Each row is a point on a tangle of strands that fork, close into loops and nearly touch. The rows are in no order.
(in the rows, 128 means zero)
Two points are linked if the straight distance between their rows is under 51.8. Some points are linked to none.
K387: 143, 142, 100, 131, 141, 119, 142, 130, 117, 117, 101, 139, 113, 125, 119, 120, 108, 104, 89, 108, 117, 134, 131, 115, 129, 131, 143
K451: 85, 118, 128, 103, 108, 164, 146, 142, 141, 105, 119, 123, 146, 120, 154, 126, 146, 112, 125, 151, 146, 112, 156, 128, 110, 130, 129
K667: 127, 138, 136, 120, 116, 130, 129, 145, 124, 128, 108, 124, 156, 143, 127, 125, 121, 110, 126, 123, 129, 148, 121, 123, 135, 142, 111
K16: 121, 131, 99, 122, 143, 130, 143, 124, 134, 121, 132, 125, 120, 119, 110, 102, 124, 116, 119, 125, 114, 124, 119, 119, 135, 113, 139
K158: 125, 135, 89, 126, 144, 125, 146, 131, 126, 113, 109, 135, 121, 127, 112, 106, 115, 106, 104, 123, 113, 129, 134, 117, 125, 123, 132
K875: 85, 144, 105, 120, 125, 138, 143, 113, 135, 118, 118, 110, 131, 126, 126, 97, 129, 113, 118, 123, 102, 140, 101, 113, 152, 124, 107
K260: 151, 164, 123, 133, 135, 107, 105, 102, 123, 130, 124, 131, 119, 134, 134, 134, 120, 148, 131, 118, 121, 142, 121, 124, 135, 143, 115
K320: 146, 151, 115, 134, 141, 113, 127, 117, 121, 129, 119, 128, 121, 132, 116, 126, 117, 134, 119, 112, 119, 142, 119, 123, 136, 135, 130
K312: 102, 106, 118, 127, 127, 136, 128, 121, 145, 124, 146, 132, 129, 117, 133, 124, 142, 136, 146, 146, 131, 102, 149, 133, 116, 109, 127
K527: 143, 124, 139, 119, 131, 138, 137, 163, 113, 133, 111, 119, 144, 141, 115, 122, 123, 89, 110, 110, 124, 150, 104, 120, 146, 132, 142
K406: 151, 121, 97, 114, 141, 112, 125, 151, 133, 131, 157, 137, 148, 150, 88, 101, 121, 115, 148, 143, 131, 132, 126, 126, 121, 98, 131
K371: 144, 108, 110, 124, 140, 127, 127, 146, 132, 127, 141, 139, 132, 129, 110, 119, 128, 123, 140, 137, 130, 115, 147, 134, 113, 106, 146
K488: 179, 149, 148, 138, 137, 109, 101, 115, 111, 137, 135, 122, 122, 136, 132, 143, 124, 154, 131, 114, 130, 140, 101, 134, 144, 147, 130
K427: 99, 120, 113, 119, 104, 134, 128, 118, 151, 118, 147, 132, 129, 133, 137, 127, 142, 145, 162, 176, 142, 103, 160, 132, 90, 126, 85
K364: 83, 114, 115, 128, 135, 133, 136, 119, 144, 125, 157, 122, 129, 115, 125, 113, 139, 130, 136, 138, 133, 102, 145, 135, 124, 95, 142
K522: 132, 160, 113, 131, 138, 106, 111, 98, 130, 128, 127, 143, 93, 130, 139, 133, 125, 176, 137, 129, 128, 129, 155, 133, 110, 139, 114
K155: 62, 144, 118, 124, 124, 143, 144, 104, 139, 117, 126, 109, 123, 114, 135, 102, 133, 117, 121, 125, 103, 128, 105, 116, 154, 122, 109
K319: 109, 150, 117, 129, 122, 105, 124, 105, 133, 132, 150, 125, 121, 135, 116, 121, 129, 156, 156, 139, 106, 132, 112, 120, 136, 119, 97
K14: 139, 136, 116, 125, 140, 132, 150, 129, 115, 126, 119, 119, 123, 127, 111, 110, 123, 102, 99, 107, 102, 141, 97, 118, 149, 130, 145
K433: 137, 103, 151, 139, 136, 132, 141, 138, 123, 137, 156, 116, 118, 108, 119, 126, 135, 123, 127, 118, 123, 120, 99, 139, 142, 113, 176
K836: 182, 114, 120, 127, 148, 106, 118, 150, 117, 140, 148, 145, 134, 144, 99, 133, 120, 131, 138, 132, 136, 130, 138, 133, 113, 115, 150
K506: 116, 149, 114, 133, 138, 117, 136, 108, 135, 129, 136, 120, 104, 120, 119, 118, 127, 156, 129, 125, 98, 128, 112, 125, 141, 130, 134
K700: 127, 146, 141, 133, 116, 107, 120, 118, 130, 142, 153, 117, 133, 140, 113, 129, 133, 151, 153, 133, 109, 133, 94, 122, 145, 120, 99
K408: 163, 110, 136, 132, 138, 129, 133, 161, 108, 135, 119, 134, 131, 127, 111, 135, 117, 104, 116, 114, 136, 139, 125, 133, 128, 128, 155
K651: 122, 129, 137, 123, 125, 146, 136, 146, 117, 123, 104, 119, 145, 139, 125, 126, 125, 96, 110, 111, 120, 147, 115, 119, 143, 135, 129
K353: 105, 133, 111, 121, 135, 141, 142, 121, 129, 122, 121, 114, 130, 125, 116, 107, 129, 110, 117, 122, 108, 134, 110, 112, 146, 120, 124
K656: 141, 102, 148, 147, 132, 138, 125, 126, 120, 137, 118, 131, 116, 113, 140, 157, 136, 140, 118, 122, 137, 126, 134, 137, 126, 141, 146
K147: 172, 135, 148, 141, 134, 118, 114, 132, 108, 142, 133, 116, 126, 135, 125, 142, 121, 134, 128, 111, 131, 147, 103, 136, 145, 139, 138
K935: 171, 95, 140, 134, 148, 131, 132, 156, 109, 140, 136, 132, 118, 115, 113, 137, 128, 120, 120, 117, 127, 128, 127, 137, 123, 128, 169
K311: 131, 113, 131, 132, 123, 135, 134, 144, 122, 118, 86, 143, 126, 120, 142, 144, 119, 100, 90, 124, 139, 110, 165, 136, 112, 139, 144
K925: 113, 105, 142, 135, 125, 154, 136, 140, 124, 118, 95, 131, 124, 114, 148, 147, 137, 106, 104, 127, 134, 115, 154, 130, 118, 139, 144
K141: 120, 102, 132, 114, 122, 143, 128, 154, 136, 123, 149, 130, 150, 138, 130, 126, 141, 121, 149, 153, 147, 122, 142, 137, 114, 115, 131
K510: 104, 149, 119, 140, 131, 118, 125, 90, 136, 130, 131, 128, 89, 111, 135, 136, 133, 178, 129, 127, 106, 117, 135, 131, 126, 142, 128
K465: 170, 142, 118, 134, 144, 108, 110, 121, 122, 132, 133, 147, 113, 138, 123, 134, 117, 152, 134, 122, 137, 130, 145, 130, 115, 132, 137
K383: 60, 132, 119, 116, 114, 143, 135, 119, 144, 121, 150, 114, 140, 123, 133, 107, 146, 125, 145, 139, 125, 120, 128, 127, 133, 107, 107
K800: 98, 122, 153, 126, 110, 142, 126, 128, 133, 136, 137, 113, 140, 127, 136, 129, 146, 131, 142, 131, 119, 131, 112, 124, 144, 123, 114
K179: 106, 135, 148, 131, 110, 127, 127, 123, 135, 135, 145, 109, 136, 132, 126, 125, 142, 136, 145, 130, 112, 133, 93, 123, 150, 121, 110
K657: 145, 126, 154, 125, 115, 127, 121, 146, 118, 135, 115, 127, 152, 147, 140, 139, 123, 115, 132, 125, 150, 145, 131, 129, 127, 147, 114
K888: 131, 116, 102, 117, 139, 128, 129, 151, 135, 124, 153, 132, 140, 134, 104, 107, 127, 112, 140, 140, 134, 120, 135, 133, 121, 97, 140
K964: 80, 115, 103, 114, 131, 138, 139, 134, 139, 122, 166, 123, 145, 124, 113, 104, 138, 117, 132, 145, 140, 110, 152, 140, 123, 90, 132
K366: 115, 147, 121, 136, 132, 115, 113, 88, 134, 133, 124, 137, 97, 118, 147, 140, 130, 177, 133, 128, 119, 120, 148, 131, 116, 142, 110
K803: 102, 109, 137, 137, 118, 136, 127, 114, 139, 131, 149, 128, 123, 119, 136, 136, 145, 146, 149, 144, 131, 112, 131, 130, 125, 113, 124
K38: 112, 139, 105, 129, 138, 123, 135, 111, 139, 128, 142, 125, 114, 121, 114, 110, 129, 139, 137, 129, 107, 124, 116, 122, 137, 115, 131
K447: 115, 144, 132, 132, 102, 123, 125, 113, 133, 122, 102, 132, 133, 125, 147, 137, 121, 131, 127, 134, 137, 124, 157, 129, 111, 150, 91
K51: 169, 117, 107, 123, 148, 107, 123, 151, 127, 135, 158, 140, 136, 149, 87, 119, 122, 128, 149, 138, 130, 132, 130, 129, 117, 107, 136
K398: 147, 151, 118, 129, 132, 118, 127, 124, 121, 120, 89, 142, 125, 129, 128, 129, 103, 103, 89, 104, 127, 140, 126, 122, 138, 138, 130
K866: 132, 123, 128, 125, 137, 137, 149, 130, 122, 131, 137, 106, 128, 123, 112, 106, 129, 103, 107, 111, 107, 140, 81, 124, 157, 118, 155
K174: 129, 120, 141, 134, 133, 132, 141, 134, 126, 136, 147, 108, 126, 119, 116, 115, 129, 120, 123, 115, 114, 131, 85, 133, 151, 115, 161
K501: 103, 147, 113, 116, 115, 129, 132, 128, 139, 120, 125, 126, 147, 141, 119, 106, 128, 120, 140, 137, 117, 139, 124, 118, 131, 133, 90
K42: 162, 131, 129, 135, 129, 108, 113, 127, 122, 134, 131, 141, 135, 141, 126, 140, 122, 141, 140, 134, 144, 130, 144, 128, 116, 129, 116
K923: 149, 93, 147, 129, 143, 138, 134, 156, 117, 141, 151, 122, 122, 112, 114, 125, 132, 111, 121, 118, 126, 126, 108, 137, 134, 120, 176
K449: 97, 112, 171, 138, 103, 143, 129, 126, 134, 137, 147, 111, 130, 123, 150, 142, 148, 146, 148, 131, 129, 122, 101, 125, 139, 125, 114
K721: 115, 152, 118, 139, 142, 119, 128, 101, 137, 128, 130, 126, 91, 115, 127, 129, 129, 166, 123, 119, 102, 120, 122, 135, 134, 142, 143
K826: 155, 151, 110, 131, 149, 98, 106, 112, 128, 132, 139, 146, 104, 143, 124, 132, 119, 167, 141, 134, 133, 131, 149, 129, 107, 127, 121
K298: 165, 135, 145, 131, 126, 116, 111, 132, 117, 130, 98, 143, 134, 130, 145, 142, 109, 113, 114, 111, 150, 140, 127, 136, 133, 144, 127
K715: 171, 121, 156, 132, 124, 118, 106, 143, 115, 138, 109, 134, 143, 141, 143, 146, 114, 116, 126, 120, 157, 147, 123, 131, 135, 146, 123
K808: 146, 147, 123, 132, 136, 129, 139, 124, 113, 129, 105, 116, 129, 132, 117, 120, 121, 110, 96, 102, 110, 151, 98, 121, 154, 140, 134
K267: 96, 107, 163, 148, 114, 141, 135, 115, 135, 133, 150, 121, 119, 115, 145, 140, 149, 152, 149, 136, 129, 109, 109, 128, 133, 114, 128
K122: 173, 162, 132, 129, 134, 100, 98, 110, 119, 136, 135, 134, 124, 146, 131, 134, 120, 150, 142, 122, 131, 141, 115, 126, 135, 137, 108
K554: 101, 114, 133, 119, 101, 145, 129, 123, 143, 121, 142, 131, 137, 134, 141, 138, 144, 139, 155, 166, 146, 108, 152, 131, 94, 133, 95
K120: 90, 90, 139, 116, 116, 170, 140, 138, 141, 118, 130, 126, 139, 116, 154, 136, 148, 121, 128, 154, 153, 101, 156, 137, 107, 125, 140
K339: 155, 115, 138, 138, 136, 116, 117, 130, 121, 143, 146, 131, 133, 141, 119, 144, 132, 145, 145, 137, 135, 133, 126, 127, 126, 123, 127
K848: 163, 130, 125, 131, 131, 109, 109, 122, 133, 124, 96, 157, 121, 125, 146, 141, 106, 129, 112, 123, 156, 118, 160, 133, 106, 145, 130
K764: 89, 122, 142, 107, 97, 163, 145, 141, 137, 108, 115, 114, 153, 125, 163, 143, 144, 116, 128, 143, 140, 119, 143, 119, 116, 153, 114
K674: 150, 136, 138, 140, 133, 125, 123, 120, 113, 136, 117, 122, 124, 123, 129, 141, 126, 135, 119, 112, 123, 140, 122, 130, 141, 138, 138
K783: 142, 120, 132, 132, 122, 122, 124, 130, 126, 119, 88, 143, 128, 120, 144, 143, 113, 116, 100, 126, 150, 115, 166, 134, 108, 145, 132
K499: 165, 102, 122, 134, 140, 120, 124, 153, 124, 134, 138, 145, 133, 138, 111, 137, 123, 128, 137, 136, 145, 122, 150, 134, 108, 116, 146
K780: 95, 123, 141, 117, 105, 145, 131, 130, 139, 124, 132, 121, 143, 129, 141, 126, 145, 128, 145, 146, 128, 124, 131, 126, 123, 129, 105
K807: 172, 142, 119, 132, 139, 107, 110, 122, 126, 126, 110, 157, 108, 129, 135, 138, 109, 139, 118, 110, 143, 128, 145, 132, 115, 135, 138
K806: 161, 119, 140, 127, 135, 125, 131, 166, 107, 135, 110, 130, 141, 141, 113, 130, 111, 94, 105, 103, 138, 152, 117, 130, 135, 133, 147
K845: 57, 141, 123, 120, 111, 148, 138, 111, 143, 119, 131, 112, 132, 113, 141, 111, 138, 121, 131, 131, 113, 120, 122, 124, 142, 119, 104
K413: 91, 100, 141, 116, 110, 159, 134, 132, 145, 122, 144, 127, 141, 124, 150, 138, 148, 133, 147, 161, 151, 109, 151, 136, 103, 126, 118
K537: 86, 136, 134, 113, 98, 148, 140, 130, 141, 113, 108, 117, 144, 127, 147, 128, 145, 118, 136, 142, 127, 125, 145, 124, 120, 144, 101
K878: 125, 99, 154, 141, 129, 151, 133, 133, 121, 130, 105, 131, 125, 115, 150, 158, 135, 126, 116, 127, 138, 122, 143, 132, 119, 142, 140
K646: 117, 168, 107, 125, 126, 104, 124, 103, 129, 130, 144, 116, 120, 138, 117, 114, 117, 151, 145, 130, 99, 148, 106, 116, 140, 131, 89
K525: 163, 111, 139, 142, 141, 125, 121, 138, 115, 135, 116, 140, 122, 118, 134, 149, 123, 129, 118, 115, 143, 126, 145, 136, 116, 135, 151
K633: 159, 152, 133, 123, 123, 111, 111, 121, 125, 122, 87, 142, 126, 128, 144, 133, 103, 106, 103, 108, 139, 138, 132, 126, 135, 145, 125

A piece is all that can be reached along the links. How many separate loops has the piece of each point below (a circle has one, a figure eight two, a Y none), and how many tips (points with one link)?
K353 => loops 0, tips 4
K537 => loops 0, tips 3
K122 => loops 1, tips 0
K836 => loops 1, tips 0

How many points has the smallest loop of links through each point below? Write none if it is on no loop.
K51 => 6
K147 => 6
K174 => none
